A landscape with many peaks, sampled at points; each row gives a point and its height.
From any point a climber steps to the highest of the 2 points nearest to it. It stops when none of these is higher. Distance is the straight distance between rows; heights are no part of it.
j_423: [155 161 121 115 155 138 201 119 145 109 116  90 128 117 145 150 152  92
 116 138 123]  (h 47.3)
j_892: [125 109 137 159 113 113 119 123 127 164  98 149  57 135  94 106  94 155
 104 100 150]  (h 55.8)
j_383: [159 137 110 108 169  94 156 167 116 118 140 125 122 136  97 153 103 151
 137 180 111]  (h 53.7)
j_28: [149 113 177 117 106 135 187  77 206 132 119 148  89 122 128 109 116 160
 168  93 154]  (h 52.6)
j_499: [145 120 112 127 207  91 173 153  78  99  88 109 127 137 110 119 121 170
 177 136 124]  (h 33.3)
j_802: [118 108 119 144 141 107 117 170  92 177  95 148  72 122 125  93 101 175
 137 101 149]  (h 64.2)
j_563: [140 129 147 130 179  74 176 162 134 154 102 122 150 120 165 136 121 189
 232 127 132]  (h 35.9)
j_635: [136 126 170 139  89 147 110  58 125 150 106 146  95 147  89 117  99 116
  82 137 167]  (h 31.6)
j_921: [145 109 139 181 106 125 137  65 187 186 108  88  93 108 138 141  87  98
 147 100 154]  (h 29.7)
j_386: [122 141 146  80 168 137  99 100  53 117 102 115 178 139 141 103 184 100
  91 126 131]  (h 47.1)
j_819: [110 158 102 113 124 157 173 149 130 111 151 102 133 101 173 177 148 163
 201 135 100]  (h 40.3)
j_733: [110 146 107 118 171  92 111 190  66 166 118 121 149 145 145 139 117 149
 126 157 133]  (h 27.2)
j_57: [153 107 145 151  91 139 126  76 213 117 130 143  95 142  92 139  67 128
 118 154 135]  (h 61.6)
j_472: [136 127 141 165 129 123 151  77 141 197 110 103  96  97 143 112 131  91
 131  73 139]  (h 38.5)
j_141: [128 152 142 118  93 171 152  82 158  79 171 118 160  91 142 127 151  96
 140 123 119]  (h 49.2)
j_5: [100 112 167 130  83 172 107 128 119  44 145 170 147 157  92 146 175 119
  72 106 141]  (h 54.2)
j_371: [133 128 108  82 179 113 103 159  30 135  68 125 132 160 133  95 144 129
  89 132 152]  (h 47.6)
j_591: [ 96 122  93 177  72 127  89 130 152 157 136 110  92 135 105 156 101  98
  79 131 112]  (h 37.7)
j_934: [139 172 138 114 171 105 142 116  85 169  94 100 175 104 164 141 174 103
 141 122 119]  (h 72.5)
j_713: [153  71 118 133 169 109 132 182 103 161 122 147  82 127 124  81 109 169
 147 112 140]  (h 68.8)
j_504: [103 152  86 154 161  93 135 197 126 159 133  99 135 122 139 168 144 132
 140 153  96]  (h 26.1)
j_16: [119  73 144 185  83 131  92  67 169  89 118 146  97 140  63 131  86 144
  86  90 144]  (h 26.2)
j_517: [164 137  92  94 188 135 186 145 112  92 119  62 127 125 146 172 154 109
 138 151 112]  (h 48.9)
j_992: [137  80 153 150  98 142 126 128 187  84 187 139  89 134  97 114  77 140
 144 138 140]  (h 66.1)
j_98: [128 136 116 119 133 116  85 133 106 160 112 123 169 142 155 109 171  73
  54 118 123]  (h 12.8)
j_664: [141 100 132 142  66 141 140 106 220 122 162 150  84 137  96 144  64 154
 159 133 131]  (h 68.3)
j_481: [124 128 119  83 170 139 128 124 110  73 138 113 143 123 149 138 180 151
 173 116  87]  (h 42.0)
j_281: [144 160 115 123 150  95 157 164 136 124 156 146 124 152  72 147  64 136
 116 194 123]  (h 54.9)
j_34: [123 139 151 154 132 109 175 117 158 125 100 129 124 108 132 139 107 156
 171 139 125]  (h 16.0)
j_171: [146 139 122 110 163 112 110 153 126 162 106 165 138 115 159 108 162 117
 102 118 113]  (h 66.5)
j_309: [145 107 112 144 143 108 104 166 148 154 153 154  94 144  98 101  97 138
 130 156 126]  (h 45.7)
j_834: [169 139 129  94 192 111 163 146 121 113 117 126 136 144 141 127 146 144
 130 165 119]  (h 52.3)
j_320: [ 84 114 114 157  90  98  74 134 115 137 104 145 149 157 112 104 102 121
  51 146 132]  (h 67.4)
j_903: [141 119 102  82 225 114 132 117  80 106 103  89 159 148 160 125 172 139
 158 124 108]  (h 50.0)
j_905: [161 105 172 123  90 157 166  69 174 122 125 134  88 127 109 116 125 125
 124 102 148]  (h 45.2)
j_193: [125 116 100 134 133 122 105 164 135 132 152 124 112 127 132 120 126 127
 114 159 119]  (h 43.8)
j_53: [165 130 103  91 236  89 154 135 124 100 100 106 158 147 154 127 166 138
 170 147  94]  (h 50.9)
j_967: [ 91 139 113  77 128 131  87 143  57 102 149 138 142 145 137 126 149 160
 148 143 113]  (h 54.7)
j_621: [151 108 125 121 162 104 134 157 152 175 113 169  96 135 151 101 158 146
 111 119 117]  (h 70.2)
j_739: [121 167 144 119  81 163 183 101 183 117 132 132 150  90 161 155 148 148
 167 131 114]  (h 55.7)
j_364: [123 130 109 129 132  95 116 186 113 110 151 147 122 163  55 115  69 132
  96 190 126]  (h 56.4)
j_962: [128 132 153 140  35 197 105  84 206 106 177 167 126 118 100 151 161 108
 102  88 123]  (h 3.5)
j_287: [114 117 172 127  70 179 107 115 169  97 176 191 138 119 125 134 168 132
 131  97 119]  (h 5.8)
j_143: [131  82 145 162  71 157  57  91 178 114 128 163 134 174  70 150 119  89
  54  99 131]  (h 39.5)
j_989: [138 126 103  70 198 120 101 124  41 115  88 114 150 165 145 113 166 120
 107 134 113]  (h 48.8)
j_754: [113 136 125 146  69 156 113 103 172 154 158 131 129 115 130 149 132  96
 115 135 121]  (h 32.7)
j_110: [119 132 149  88 141 140  86 120  78 112 144 140 183 142 157 105 178 105
 110 134 121]  (h 45.5)
j_968: [133 155 101  97 174 145 168 141  79 120 120  58 132 121 160 176 169 113
 158 124 121]  (h 49.9)
j_180: [132 123 170 157 126 141 141  68 140 123 124 114 139 109 145  98 119  97
 148  97 158]  (h 14.4)
j_969: [168 123 157 134 130 112 141  99 194 145 126 151  94 146  93 131  56 148
 144 178 134]  (h 55.5)
j_156: [117 139 146 147 114 132 160 110 164 152 153  98 147  82 172 123 121 121
 190 117 127]  (h 19.9)
j_678: [116 112  94 156  97 136 118 147 125 157 143  97  72 122 130 150 125 100
  90 114 134]  (h 40.4)
j_253: [ 89 176 136 112 104 111 113 159 116 147 129 129 166 126 144 169 108 136
 119 173 116]  (h 29.0)
j_222: [129 148  86  82 181 128 117 150  62 174 115 101 164 149 175 153 172 124
 137 127 106]  (h 67.6)
j_724: [129 113 171 126 117 143 113 105 167 104 157 173 151 119 141  99 154 124
 140 108 131]  (h 7.6)
j_153: [127 119 132 159 115 122 154 124 117 173  89 120  67 105 128 111 134 134
 114  81 152]  (h 47.2)
j_63: [141 122 124 152 101 145 165 120 182 153 146 106 107  89 151 155 118 113
 159 121 136]  (h 21.9)
j_560: [114  79 126 182  79 127  61  96 166 121 107 175 113 176  55 122  77 116
  61 121 143]  (h 32.9)
j_475: [ 92 146 148  99 116 147 103 106  86  94 144 119 172 117 151 134 168 109
 128 110 125]  (h 44.2)
j_942: [157 118 169 119 132 126 143 124 160 169 139 139 128 133 153 114  77 145
 209 151 148]  (h 11.2)
j_861: [123 135  90  76 123 172 131 147 115  90 159 119 140 109 170 146 174 166
 188 135  90]  (h 41.2)
j_434: [136 149 134 146 146  98 186 170 169 157 112 119 152 108 156 174 120 186
 213 129 116]  (h 37.8)
j_749: [125  94  76 123 163 110  73 192  54  98  94 122 128 135 109  74 118 120
  90  99 141]  (h 45.6)
j_85: [140 127 150 106 191  90 166 152  92 114 107 125 147 130 150 139 119 184
 213 144 126]  (h 34.5)
j_308: [ 80 161 130 133  59 142  99 133 146 135 152 143 155 119 135 147 130 116
 113 159 109]  (h 30.6)
j_272: [138 117 138 136  80 151  92  54 133 156  93 150  72 159  62 133  85 140
  60 111 167]  (h 24.9)
j_437: [113 112 125 120 120 124  98 152 107 111 118 166  98 151 102 109 147 144
  74 118 126]  (h 58.7)
j_974: [ 97 128 129 163 117  96  95 153 109  95 135 140 125 154  70  98  78 129
  84 175 156]  (h 58.9)
j_401: [125 164 112 149 100 148 181 149 168 149 131  88 148  78 167 191 128 122
 164 135 116]  (h 23.8)
j_589: [159 125 142 103 146 121 166 144 179 126 118 170 106 119 131 105 171 168
 125 108 105]  (h 65.4)
j_568: [139 120 144 114 163 110 117 145 134 147 140 146 137 127 165 112 117 146
 174 158 127]  (h 9.7)
j_705: [108 141  95 117 140 134 146 165  55 110 139  77  97 121 131 154 116 112
 129 154 133]  (h 52.2)
j_155: [130 148  95 108 173 118 148 173  44 118 105  71 134 135 129 167 128 141
 164 148 131]  (h 51.1)
j_413: [109 128 109 159  44 162  94 123 160 133 173 111 117 141 123 162 102  85
  72 146 121]  (h 35.2)
j_224: [133 123 184 152 133 110 149 114 146 144 105 142 129 126 138 117  79 144
 183 133 152]  (h 13.5)
j_547: [126 105 145 176  73 141 135  86 159  87 127 143  82 128  74 137 107 144
 104 110 143]  (h 21.7)
j_798: [110 153  74 126 168  81 108 206  77 164 110  98 152 141 129 165 134 166
 130 153  94]  (h 26.6)
j_142: [154 153 143 102 148 114 190 118 166 133 109 144 133  92 155 145 170 169
 163 107 109]  (h 61.2)
j_451: [ 94 104 150 139 114 131  91 143 111  50 134 159 144 156 104 108 172 107
  59 103 137]  (h 57.8)
j_721: [108 135 135  94 144 146 112 110  87  44 142 141 157 124 145 124 185 145
 139 120 111]  (h 42.9)
j_945: [136 128 140 161  38 204 124  36 203 110 176 124 140 106 106 148 123  86
 121  73 132]  (h 3.1)
j_579: [115 146 147 138 114 132 126  70 128 144 125 102 157  89 153 114 122  66
 127 113 136]  (h 11.7)
j_384: [118 159 136 111 126 132 160 124 153 131 124 138 158 100 172 152 170 140
 154 119 101]  (h 58.6)
j_337: [131 104  71  95 198 102  82 182  40 108  76 131 142 154 122  68 133 156
 102 121 121]  (h 46.4)
j_71: [125 124 128 164 103 122 118  83 158 180 106 115 111 122 115 131  87  90
 103 127 154]  (h 23.1)
j_206: [153 116  94  95 201 118 116 173  56 175  98  96 117 139 153 125 163 131
 153 110 131]  (h 65.6)
j_439: [156 109 156 130 126 132 107 122 170 171 142 162 101 149 114  98  86 123
 113 162 133]  (h 49.7)
j_590: [144 126 158 144 149 121 172  83 161 137 144  99 163  88 176 103 140  79
 183  99 140]  (h 17.8)
j_228: [116 160 122 157  92 161 148  85 117 161 136  76 154  81 150 146 117  77
 135  99 138]  (h 9.6)
j_940: [ 92 123  79 106 125 127 121 189  46  97 171 101 100 136  96 137 117 147
 110 145 122]  (h 53.2)
j_695: [ 96 121  90  95 140 119  83 170  33  96 146 120 126 164 111 106 133 154
 123 148 132]  (h 53.9)
j_622: [144 135 176 114  97 168 151  62 116 112 122 136  97 132 107 113 131 124
 110 121 162]  (h 39.0)
j_467: [132 149 127 113 180  99 112 124 100 170  90 124 168 124 180 107 168 109
 117 103 130]  (h 68.4)
j_805: [156  81 143 153 139 116 132 133 165  73 136 160  93 144  84 102  75 143
 124 137 152]  (h 73.7)
j_862: [107 170  97 163 132 116 149 177 125 150 115  86 156  90 174 182 136 131
 168 141 114]  (h 25.2)
j_816: [119  86  79 126 174  89 113 206  95 137 136 141  97 127 114  93 122 157
 139 121 113]  (h 66.0)
j_233: [111  89 174 154  68 177  75 110 156  80 145 184 123 176  67 140 151 107
  80  93 142]  (h 47.0)
j_445: [144 147 152 112 128 163 176  80 147 101 145  88 131 111 148 134 141  93
 131 133 133]  (h 46.6)
j_553: [129 170 140 155  52 179 155  53 137 154 179  98 171  70 142 121 113  72
 148  82 131]  (h 7.5)
j_755: [ 82 117 125 137 114 102  76 142 102  97 108 127 153 144 123  94 149 101
  46 117 131]  (h 61.5)
j_453: [134 155  95 114 142 134 169 180 157 148 146 118 136 110 163 176 144 174
 197 147  94]  (h 39.4)
j_558: [152  83 150 154 147 114 119 132 124  88 102 161 115 152  92  78  84 120
  88 152 151]  (h 66.8)
j_114: [126 110 158  99 147 121 108 137 161 101 159 176 148 134 157 101 137 154
 171 140 118]  (h 8.9)
j_508: [151 111 120 124 151 111 108 167  98 115 102 158  98 147  90  80 118 138
  73 143 153]  (h 61.8)
j_659: [124 126 157 153 103 125 170 109 154  74 130 144 102 110 103 124 110 165
 136 132 125]  (h 18.3)
j_984: [104 172 116 109 136  97 109 162  64 142 107 119 173 162 132 156 113 128
 115 181 135]  (h 27.9)
j_293: [135 115  82 152 124 117 139 168 129 136 147 101  87 108 144 131 136 110
 131 116 130]  (h 42.2)
j_532: [146 161 110  87 202 124 151 134  93 170  93 105 162 143 160 165 164 133
 137 146 113]  (h 69.2)
j_123: [132 109  71 107 196 101 102 198  64 170 105 119 115 143 146 103 138 146
 156 124  99]  (h 64.6)
j_2: [ 87 111 111 136  97  90  81 177  87  96 122 162 139 167  71 104  97 136
  63 152 137]  (h 62.0)
j_260: [135 167 141 140  43 190 145  55 174 145 186 126 163  85 122 136 147  74
 116  78 111]  (h 5.5)
j_626: [119 124 131 166 112 113  82  86 166 177 117 126 143 129 127 112 107  73
  68 118 140]  (h 18.9)
j_937: [137 148 131 139 112 122  88  95 124 197 139 125 158 114 128 105 155  61
  69  92 124]  (h 14.9)
j_33: [157 100 164 131  72 158 164  66 226 123 149 132  87 131 109 132  74 149
 186 116 156]  (h 61.1)
j_551: [105 173 142 135  65 180 158  79 198 110 159 125 177  83 155 139 135 104
 159 129 124]  (h 52.1)
j_999: [110 132 133  98 115 140 105 157  98  86 155 168 116 142 109 130 147 157
 119 146 125]  (h 56.1)

Two climbers start at each pair of points below. Name the first point that both come to, or write -.
j_945 and j_16 => -
j_754 and j_71 => -
j_445 and j_834 => -

For each start below, name the point where the climber stops.
j_563 => j_989
j_724 => j_320
j_156 => j_664
j_253 => j_664
j_547 => j_320
j_517 => j_805
j_53 => j_320
